Each row is a point on a landscape with many valleys, with its height.
From any point a ball takes the steepest step (drop divided by distance) to one of its 4 nearest points. It stops when none of these is lower. Distance is the straight distance between rows; heights are no part of it.
j_749: [120 105 141 144  95  87 154 129  65 150]  height 650
j_284: [112 142 142 144 123 106 141  90 104 177]  height 523
j_515: [150 192 160  89 100 196 114 156 153 115]  height 298
j_292: [118 143 162 161  78 107  70 157 164 144]  height 544
j_454: [137 111  95  91 179 129 159 111 122  97]  height 265
j_526: [142  70 109 145 145 140 144  58  92 139]  height 411
j_798: [135  91 101 132 155 154 142  30 125 157]  height 330
j_588: [109 102  79 148 169 196 136  42 150 137]  height 388
j_254: [135 185 143  72 120 153 132 158 173 119]  height 222
j_414: [105 112 137 167  86  99 131 156  77 133]  height 569
j_357: [123 149 143 143 130 100 124  90 122 160]  height 511
j_243: [149 182 156  68 107 159 129 159 157 121]  height 285
j_411: [108 137 118 176 147 138 119  98 116 140]  height 353
j_978: [110 166 115 126 153 135 122 140 164 112]  height 294
j_984: [128 129 147 116 107 146  83 209 181 117]  height 651
j_554: [129 170 122 104 127 179 136 166 130  88]  height 424
j_291: [141 142 136 109 137  84 119 123 159 125]  height 478
j_133: [127 126 145 168  96 110  78 171 149 112]  height 528
j_543: [114 120 141 143 110  91 159 106  77 170]  height 733
j_175: [114 157 115 143 157 131 117 121 155 123]  height 147
j_682: [122 125 146 174  86 101  97 158 108 115]  height 512
j_856: [138 111 144 144 105 104  86 181 154  98]  height 553
j_934: [165 167 138 105 113 191 134 157 111  67]  height 324
j_204: [159 109 148  83 108 144 116 210 153  94]  height 595
j_685: [129 162 133  99 135 111 131 136 173 125]  height 444
j_86: [117 135 152 153  92 119  68 171 174 124]  height 549
j_55: [156 152 129  68 141 156 164 123  97  84]  height 173
j_353: [124 127 143 177  84 100  81 162 133 114]  height 519
j_670: [ 97 122 126 140 113 115 170 100  88 199]  height 97
j_80: [135 144 102  69 181 154 170  94 123 121]  height 315
j_84: [151 153 143  71 119 118 134 157 171 121]  height 487
j_397: [ 99 111 102 187 127 164 146  94  84 158]  height 320
j_114: [133  77 105 165 150 139 139  86  91 126]  height 370
j_91: [129 126 179 106 101  99  66 177 197 159]  height 593
j_585: [138 128 107  81 161 146 163 136 109  83]  height 585
j_337: [140 135 145 129 135  85 124 111 142 133]  height 482
j_495: [131 100  96 148 173 138 132 111 111  97]  height 484
j_7: [124 129 148 142 104 126  74 190 176 117]  height 573
j_531: [115 163  96 122 155 157 128 161 142  91]  height 667
j_70: [152 110 138 127 115  78 116 149 139  96]  height 501
j_286: [112 123  89 102 186 170 146  58 155 137]  height 200
j_933: [146 106 139 150 111  82 109 142 120 105]  height 505
j_568: [150 126 132  84 123  96 124 160 164 104]  height 565
j_932: [116 130  94 149 163 145 121 138 135  99]  height 625
j_889: [ 99 130 137 144 114 115 163  93  94 191]  height 292
j_238: [106 101 123 132 108  91 170 133  73 165]  height 94
j_574: [141 100  92 105 187 131 151  80 126 124]  height 74
j_872: [ 82 127 111 161 114 149 163  95  95 196]  height 282
j_79: [153 117 135 106 128  85 113 150 157 105]  height 491
j_986: [103 120 113 190 138 158 126  99  91 148]  height 340
j_614: [135 128 151 138 112  82 136 100  94 155]  height 582
j_316: [136  96 102 118 176 144 140  44 131 144]  height 189
j_229: [122 139 168 137  95 105  62 172 180 144]  height 568
j_398: [152 153 123  91 131 172 147 156  99  68]  height 450
j_635: [ 98 142 129 159 121 132 151  90 100 188]  height 335
j_880: [166 142 168  51 100 145 134 173 149 118]  height 311
j_757: [140  82 106 155 169 134 134  93  96 110]  height 400
j_391: [ 96  87 112 124 109  90 186 122  82 192]  height 534
j_964: [161 115 141  85 110 108 129 180 162 100]  height 739
j_782: [123  84 102 175 133 154 142  88  72 136]  height 344
j_362: [109 142 111 173 159 135 112 107 125 122]  height 352

Where does a ball stop that starts at each point below?
j_204 => j_254
j_984 => j_175
j_91 => j_175
j_114 => j_670
j_337 => j_175
j_986 => j_670
j_933 => j_175
j_526 => j_574
j_284 => j_670

Call two points neighbours if one is among the 4 nearest of the other. Go from one point of each pair to the other, from neighbour to neighbour, staying as low as possible. Name the highest point that can't be avoided.
j_574 and j_670 => j_526
j_574 and j_254 => j_934
j_574 and j_55 => j_80
j_175 and j_670 => j_362
